Points, in no order, along strands that fork and pass close to each other.
In the rows, zero is written as 128.
Points whose rows are less than 39 apart are linked; no others are. Some points are linked to none.
(513): [166 101 121 142 166 131 134 102  92 108 169]
(407): [ 40 132 114  92  83 123 102 138 151 173  97]
(274): [171 151 174 135 130 150 165 114 108  93 107]
(460): [ 84 155 155 123  96 133 103 128 137 130  47]
(410): [130 131  86 112 143 138 115 137 144 171 174]
(361): [112 119  51  77 138 123 112 175 158 175 172]
(741): [156 164 128 149 160 147 105 123 183 164 172]
(470): [136 127  94 121 146 141 121 123 134 162 170]
(312): [161 103  82 119 158 112 110 139 117 165 200]
(687): [ 92 152 161 132 103 127 101 125 147 127  63]
(380): [130 140  85 107 146 140 107 149 153 179 178]
(113): [160 160 153 152 169 150 122 104 154 122 153]
(204): [131 150 154 133 121 133 143 114 160 111  94]
(671): [164 161 184 149 105 129 162 127 114  91  86]
(41): [146 100 139 134 123 128 161 122 104  89 117]
(158): [171 160 180 141 117 141 169 119 111  93  94]
(603): [ 88 102  54  90 115  99 117 178 152 163 169]
(718): [171 149 114 146 160 138 110 131 180 162 186]
(76): [139  67  92 125 130 113 156 109  86 109 150]
(668): [181 131 139 158 173 133 132 105 132 104 174]
(334): [118 134 153 138 113 122 133 120 156 114  96]
(772): [147  77  79 120 149 115 140 112  78 140 176]
(628): [185 121  91 133 161 120 115 138 156 161 204]
(259): [ 90 156 154 128  92 133 116 134 117 119  38]
(170): [155 126 142 135 157 149 144 103 110 105 142]
(53): [103 109  47  82 128 110 119 176 157 169 170]
(148): [175 148 174 137 152 153 151 107 103  92 129]
(817): [154 117  89 126 156 125 107 137 132 165 194]
(800): [146  86 123 131 127 126 162 116  97  91 128]
(497): [ 34 106  84  82  94 110 102 163 129 169 135]
(618): [146 177 162 129 138 153 142 103 161 116  98]
(79): [141 122 167 147 108 118 151 137 104  86  93]
(789): [ 49 108  90  95  99 104  97 164 139 165 147]
(431): [150  86  79 122 154 116 128 118  87 149 185]
(69): [132  56 103 131 118 104 153 120  88  99 140]
(468): [128 167 179 144 104 122 122 130 143 103  70]
(518): [121  64 125 138 112 107 142 130  90  94 124]
(698): [117  80 139 141 112 112 136 133 100  96 111]
(120): [154 101 109 135 160 134 132 104  98 123 168]
(435): [128 127  67  87 149 133 102 166 151 179 182]
(411): [148  79 112 129 136 125 161 110  86  96 139]
(770): [100 127 161 135 102 126 129 141  85 106  62]
(659): [143 118 125 130 145 146 148 105 117 114 137]
(472): [160  90  82 124 159 111 118 127  96 155 195]
(379): [142 106 153 142 115 121 156 131 105  86 106]
(785): [ 32  98  89  79  78 112 117 153 124 166 115]
(171): [123 183 186 146  96 125 112 133 128 104  55]
(102): [159 180 160 154 168 152 117 103 175 131 146]
(581): [ 34 103 100  86  70 116 122 146 133 164  93]
(315): [132 122 123 130 133 139 147 108 139 123 128]
(169): [ 94 155 157 131  88 130 128 139 102 113  37]
(273): [ 74 163 127 121  98 116 100 136 200 171 117]
(180): [182 139 106 146 160 131 115 129 172 159 193]
(248): [165 143 161 136 157 152 143 104 114  99 136]
(514): [ 59 130  81  96 108 103  95 181 179 173 151]
(768): [118 181 180 144  92 127 116 136 109 105  48]
(727): [108 111 160 141 110 120 125 138 102 103  84]
(532): [149 177 143 150 163 153 109 110 182 153 154]
(332): [147 121  98 132 153 136 118 122 126 156 179]
(641): [163 175 175 137 158 158 136 101 140 107 122]
(258): [ 37 123 110  88  71 120 112 139 146 168  82]
(796): [108  92 148 141 110 116 128 135 103 103  99]
(540): [141 161 156 131 132 145 147 107 156 112  98]
(650): [111 165 174 142  93 127 126 138  95 105  51]
(151): [139 152 175 145 107 121 139 131 132  96  81]
(392): [145 191 164 134 153 161 127  96 171 127 111]
(176): [148 109 101 133 156 133 124 111 110 143 175]
(421): [171 151 149 158 170 143 126 104 150 114 164]
(827): [137 137 174 146 106 118 143 136 116  92  85]
(299): [108 144 162 137 109 121 116 125 158 118  83]
(223): [173 118 139 149 170 135 133 103 109 101 168]
(63): [145  68  86 123 140 116 152 106  79 120 160]
(111): [ 69 105  75 102 105  94 105 172 148 161 163]
(802): [106 135 166 139  96 124 139 144  69 102  56]

A fork is a point with three links, a tip a point with one. Leave the first point through the second and follow the links. Name the first fork or tip that comes.
(687), (299): (392)
(472), (312): (332)
(151), (827): (76)
(518), (698): (802)
(659), (170): (671)
(158), (274): (315)

Name the points in between on the shortest way along the links from the first point to the second, in order.
(817), (69): (312) (472) (431) (772) (63) (76)
(76), (698): (69) (518)
(259), (151): (169) (650) (768) (171) (468)
(392), (204): (618) (540)
(332), (668): (176) (120) (513) (223)
(603), (785): (111) (789) (497)
